Each row is a point on a tangle of strands that fork and nearly touch. The rows are in no order.
In the rows, 128 means zero.
Two points are linked if the straight distance between their rows is under 131. Some points are linked to none.
(355): [155 167 166 137 169 113  95 114 123 102 133 141 131 136 109  91 145 106
  84 117 151  98 103 138 114 103 128 123  88]
(1014): [173 152 123 127 169 130  97 115 125 120 128 120 130 139 106  78  99 135
 129 124 151  97  93 139 118 106 105  94 121]
(689): [187 122 114 102 200 145 173 131 109 153 126 119 151 154  99 120 191 120
 160 183 117 132  67 142  81 111 163 127 102]
(562): [129  95 137 145 120 195 111 107 111 145 158 187 132 121 196  90 152  95
  89  60  98 122  90 117 126 130 104 159 142]
(1027): [151 135 135 124  97 129 191 133 129 124  57 149 165 155 124 172 121 128
 186 138 127 179 142 167 135 181 180 126 158]
(281): [123 118 162 143  62 101 150 154 178 105  98 132 123 109 139 183 145  91
 152 138 139 168 180 119 136 175 155 129 105]
(31): [111 151 141 110 131  96 125 100 100 109  67  92 111 158 179 149 129 101
 101 106 152 152  85 193  94 132 142 133  82]
(444): [117 171 191 156  75 141 109 186 130 146 176 140 142  95 123 108 126  74
 100  75 115 146 166 129 113 151  84 203 136]
(961): [165  63  98 116 143 101 116 150 144 158 121 150  86 128 124 156 145 138
 182 154 120 139 191 116 187 138  67 110 133]
(323): [123  89 128 114 145 112 153 110 145  94  78 123 161 130  94 189 162 168
 150 128 116 103 155  88 165 102 184 142 182]
(791): [156 130 113  71 125 106 114 109 139 149  82  87  90 174 120 160  97 157
 144 153 100 133  82 131 127 122 153 100  64]
(464): [159 146 131 118 139  93 115 116 137 154 100 108  99 156 126 144 133 120
 150 146 153 143  99 119 126 135 170 109  59]
(957): [ 78 140 104 125  98 147 105  99  93 142 101 130 131 130 151 124  47 169
  84  89 112 183 137 179 141 149 102 140 180]
(67): [156  97 102 139  77 150 108 118 172 157 132 162 148  96  97 122 123 121
 159 129 102 130 177  41 182 151 125 139 173]
(140): [186 120 122 127 149 165 100  97 129 134 105 155 110 156 139  76 116 122
 147 101 148 119  73 116 134 140 130 112 126]
(405): [134 134 138 152 115 107 103 129 125 159 153 143 161 146 121 120  84 138
 180 152 130 180  98 116  76 151 144 147 104]
(290): [130 107 133 118 165 102 120 102 112  75  96 104 160 140  88 161 155 168
 127 141 124  97 140 100 149  67 189 157 171]
(283): [112  76 159 155  84 182 110 114 141 108 149 185 160 101 179 117 148  92
 102  84  81 139 129 125 109 139  94 158 150]
(911): [134 106  97 134 116 119 132 132 173 146 139 137 119 105  87 145 142 146
 147 150 125 117 168  41 178 129 161 118 142]
(373): [137 103 113 109 140 134 177 106 127 147  79 128 128 181 166 166 145 136
 158 142 114 188  76 166  93 144 179 136 114]
(460): [169 116 144 156 165 110 115 154 103  94 176 146 164 112 108 108 182  95
 148 184 162 118 143 135  95 106 112 143 146]
(928): [165 119 128 130 159 126 117 136  66 116 120 128 125 116  68  90 169 123
 155 123 184  87 178  97 184 135 139 158 199]
(26): [145 150  99  57 105 120 140 136 152 136 101  76 139 154 114 157  72 193
 158 162  77 100  92 140 141 121 140  80 117]
(731): [124 107  96 114 133 132 133 113  81 121  94 105 158 156 172 125  80 150
 163 119 132 150 101 207 109 112 104 139 178]
(398): [157 165 149 124  92 120 165 131 133 101  51 122 165 135 114 172 120 126
 178 129 161 129 144 161 146 174 182 108 151]
(951): [111 110 162 109 136 110  50 122 107 134 135 136 113 152 102 108  57 170
 126 132  71 121 137 136 134  96  48 124  81]
(799): [173 107 187 147 128 144  86 130 111  99  98 188 135 144 139 101 119  90
 128  99 134 157 142 171 138 161  81 149 131]
(148): [134 122 116 147  68 163 110 127 170 131 155 156 160  83 115 103 111  91
 129 107 107 124 165  84 149 138 104 131 159]
(594): [ 57 121 140 134 145 112 123 108 104 164 124 109  72 144 179 145 150 148
  73  85 125 131 114 122 142 124 131 147  73]
(513): [ 48 134 127 136 114 149 125 132 144 153 178 120 104 109 125 119  82 157
 100 118 102 110 141 122 106 119  42 111  99]
(967): [ 86  94 152 139 136 143  80 137 112 151 177 135 107 126 143 105  83 158
 133 155  78 135 126 142  87 115  19 116  86]
(1013): [166 104  77 104 166 112 184 153  81 181 103 120 132 152 110 138 152 126
 222 157 157 117 155 152 168 149 130 127 170]
(311): [155  93  86 115 112 129 122 136 148 167 105 139  61 132 132 145  94 140
 150 154 125 160 183 136 195 156  89  82 122]
(1038): [141 111 116 104 117 114 165 128 127 150  81 143 129 167 139 178 107 140
 167 159 107 207 137 175 128 154 169 123 129]
(365): [174 102  80 125 153 120 150 149  86 176 111 120  98 137 122 119 152 114
 205 141 193 112 170 130 193 156 109 120 163]
(730): [107  99 140 129 109 168 144  75 145  93  55 149 109 145 157 145 141 136
  81  51 127 127 127 137 163 140 142 134 148]
(724): [146 103 173 141 137 129 103 128  95 115  83 147 114 149 144 117 148 115
 121  83 146 151 144 148 162 148 112 164 133]
(607): [138 146 118 118 120 133 155  93 121 113  80 115 136 158 175 140 120 105
 146 121 166 157  60 182  61 154 163 118 119]
(221): [ 93 126 167 140  65 118 143 144 173 108 108 128 105  96 139 165 161  91
 104  95 132 146 187  95 161 164 153 142 106]
(282): [141 165 156 136  79 103 146 131 184  82  91 130 156 103 100 168 121 115
 137 136 150 121 160 119 132 154 180  93 118]
(908): [ 95 130 142 106 139 104 116  86 121 114  76  90 102 156 167 151 145 134
  86  92 128 124  89 149 116 110 153 131  80]
(45): [105 190 155 142 145 106  98 113 123  99 163 131 144 127 121  93 116 111
  66 123 140 119  75 141  48 111 134 125  84]
(145): [105 169 172 149 101  96 101 149  95 116 110 109 154 129 126 116  69 135
 116  90 135 170 146 175 108 152  96 159 134]
(98): [ 59 120 145 154 114 106 116 136 130 157 180 115 100  94 147 141 152 125
 121 167 128 138 143  58 111 122 161 143  73]
(1019): [162  60  90  84 178  96 131 149 137 148 133 121 123 136 107 158 157 163
 190 163 101  94 161 110 166  88  78 117 157]
(710): [ 75  62 109 147 158 117 134 128 124 183 163 120 127 134 144 160 145 165
 166 159  94 156 111  72 115 119 149 168 133]
(443): [111 157 155 137 102 131 140 133 153 123 101 134 114 111 109 131 145 113
  81  60 152 111 170  97 185 146 149 146 129]
(652): [137  84 172 154  82 159 107 127 151  88 120 187 164 111 146 123 127  95
 119 100 103 158 164 154 122 158  64 150 163]
(877): [132 105 130 127 178  90  75 130 109 130 165 102 158 135 102 124 127 162
 146 161 108 114 119 115 106  63 119 145 121]
(647): [ 91 162 188 163  83 110 120 171 114 131 137 107 133 103 139 110 113 105
 113  88 141 185 150 146  95 167 119 190 124]
(582): [156 157 148 145 156 125 133 170 119  99 194 175  99 105 126 103 194  62
  72 141 142  74 161 136 144 104  87 118 101]
(732): [163  74  81  86 182 143 142 137 153 128 141  97 110 137 103 142 163 170
 153 159 112  81 133 102 158  88 103  89 168]
(1004): [149 184 140 143 124 143 134 179 132 109 200 172 122  92 115  98 144  35
  88 111 148  95 165 141 138 116  94 122 115]
(944): [122 114  92 105 127 149 108 100  63 137  77 127 132 145 164 115  59 162
 126 103 135 176 130 193 166 132 118 143 210]
(367): [ 63  99 158 149  78 136 120 131 144 141 160 139 114  89 164 151 162 101
 104 119 101 141 157  64 130 141 148 155  91]
(622): [143 145  99 132 167  86 100 134  99  97 166  87 158 129  81 119 113 177
 124 185 115 104 132 123 121  51 125 136 142]
(206): [165 105 101 129 135 136 134 137  97 157 106 129 115 110 100 107 159 118
 176 114 182  98 181  92 207 160 122 144 198]
(737): [122 167 118 130 111 159 154 120 170 103 132 150 114 103 114 110 126 102
  77  80 149  83 143 122 160 126 128 102 137]
(270): [133 149  87  93 164 124 213 144 125 140  99  99 193 137  86 128 143 157
 173 176  82 127 102 147 116 114 181  97 158]
(109): [128 181  92 139 107 164 173 117 152  74 120 139 123  91 104 107 128 126
  80 111 158  68 154 131 176 124 142  81 179]
(654): [129 167 131 140 127  79 105 132 119 178 143 110 127 145 108 125  99 139
 162 161 153 166 101  90 100 140 181 132  71]
(372): [154 127 113 103 186 112 183 129 117 134 104 113 183 151  80 140 170 136
 164 173  97 136  98 136 100 101 186 134 124]
(523): [ 73  90 112 145 134  95 124 142 124 182 163 102 108 125 141 162 124 152
 171 175 115 157 145  94 117 124 122 142  98]
(289): [ 89 144  89 158 124 142 154 140 138 109 180 107 167  80 142 100 104 133
 119 128 151 115 136 163  94 108  82 110 185]
(239): [111 149 125 151 102 156 147 131 153  78 175 143 167  87 142 100 124  77
 110 122 148 123 120 145  78 117 127 117 153]
(592): [166  72  95  98 165 194 135 128 170 105 157 115  83 133 130 104 173 148
 108 130 122  75 107  84 161 111  98  72 164]
(3): [176  96 100 104 152 207 157 107 146  95 144 136  94 139 145 100 185 112
 118 136 145  84  82 106 129 115 152  91 157]
(838): [124 155 132 141 159  92 133 166 128 146 174 125  76 105 133 119 185  89
  78 142 163  97 165 119 160 111 110 113  73]
(163): [ 63 162 104 145 116 136 141 141 148 140 178 111 140  91 125 108  82 151
  90 103 132 102 143 151 113 113  63 106 143]
(243): [110 111 164 116 104 162 114 114 140 123 109 190  83 124 173 138 106  91
  64 107 121 193 154 185 132 173 111 118 122]
(101): [ 99 156 131 124 105 136 113 106 146 151 113 144  69 142 123 115  82 140
  85  87 119 123 119 108 145 153 109 102  74]
(485): [ 97 137 180 148 140 128 114 140  87 174 158 147  97 142 179 133 159 126
  57  66 131 128 115 123 137 140 122 189  92]
(650): [104 173 165 128 102 122  90 103 139 124  97 159 112 150 103 123  61 139
  81  76 109 135 124 128 129 156 105 123  86]
(966): [ 91 195 172 136 100  93  79 128 110 133 118 129 141 138  91 115  38 153
 104  90 115 136 136 136 117 146  91 134  92]
(821): [121 183  98 148 129  85 131 139 119  80 149  88 153 107  90 135 107 166
 112 177 131 105 144 135 127  82 143 104 146]
(64): [107  62 108 153 138 159 128 109 131 168 170 152 142 132 163 123 148 148
 156 135  95 155  77  64 100 126 170 176 149]
(522): [109 163 103 127 117 103 153 126 162  76 151  75 130 113  87 170 123 166
 105 199 106 113 128 122  92  91 165  92 112]
(337): [145 125  79 102 166 128 207 150  98 150 107 123 172 132  91 140 154 142
 207 169 130  95 143 158 146 132 148 107 193]
(13): [186 117 115 119 175 156 151 118 123 129 129 131 118 144 131 121 188 103
 148 171 160 102  81 136 101 115 160 113 118]
(44): [118  75 103 128 125 128 158 109 166 141  95 130 111 137 131 179 154 157
 153 124 114 136 139  77 165 133 172 132 147]
(262): [152 110 119 136 125 180 122 113 123 130 139 171 109 132 193  80 129  81
 126  89 135 133  78 151 109 146 104 121 126]
(965): [111 106 127 153 130 131 126 116  75 145 111 110 140 151 175 121 131 132
 154 103 162 192  95 126 109 150 172 199 164]
(527): [115 126 121 108 141 113 151 120 167 121 145  77 102 117 126 183 173 139
 103 196 115 120 103 113  84 104 170 100  65]
(975): [148 123 141 120 168 105 109 122  65  94  96 101 154 142  82 122 150 141
 149 129 168  88 152 129 156  98 162 158 174]
(938): [153 150 127 123 105 150 129 132 178  98 177 140 108 109 128 114 138  90
 117 168 121 114  99  97  90 122 166  80  86]
(860): [120 136 121 136 159  84 130 144 139 123 157  90  97 104 133 150 186 108
 100 182 148 107 144 127 127  96 131 106  74]
(987): [137 109 152 105 157  88  46 125 104 144 146 101 136 151 105 112  88 167
 145 160  87 107 105 120 109  78  89 135  68]
(529): [130  98 113 154 117 157 111 112 120 167 172 162 168 141 150  97 101 142
 173 132 110 182  68  95  67 143 152 172 144]
(924): [135 180  91  82 115 129 132 134 146 115 117  76 160 123 124 140  71 184
 151 154 109  93  85 159 114 117 134  66 150]
(278): [ 91 188 108 110  87 166 149 109 180 131 129 138  82 117 125 111  81 126
  65  67 123  91 103 100 133 156 127  80 106]
(157): [150 163 101  93 130 120 138 124 106 114  94  82 173 143 145 126  77 145
 168 142 141 104  81 206  94 112 120 103 151]
(925): [111 162 145 158 122 139 131 117 138  56 182 144 156 106 140  99 146  97
  74 138 133 123  93 142  54 100 145 128 124]
(475): [111 152 151 152  75 139 116 172 152 154 184 143 151  80 101 108 120  85
  98 100 114 123 203 107 147 146  61 165 148]
(549): [130 142 200 148 146 113 113 156  78 139 123 139 101 144 170 117 162 101
  89  76 148 142 126 162 129 153 108 182  95]

A fork is a point with three links, a tip a point with one. Leave the first point through the second and follow the links. Name the first fork or tip that comes.
(221); (367) -> (957)
(987); (877) -> (1004)
(323); (44) -> (737)
(485); (594) -> (221)
(13); (3) -> (311)

A fork is a point with three links. Follow the links from the first point to the second and name the forks in between, in order.
(109); (710) -> (737) (221)
(710); (650) -> (221) (737)
(443); (283) -> (221)
(647); (221) -> (737)

Name the points in between on the shortest way along the links from the first point to the second, in order.
(925); (951) -> (239) (289) (163) (513) (967)
(1004); (987) -> (582) (838) (860) (527) (522) (821) (622) (877)
(337); (311) -> (270) (372) (689) (13) (3) (592) (732) (1019) (961)
(594); (405) -> (908) (31) (607) (373) (1038) (1027) (398) (282) (281) (221) (367) (98) (523) (710) (64) (529)
(908); (283) -> (594) (485) (549) (724) (799) (652)
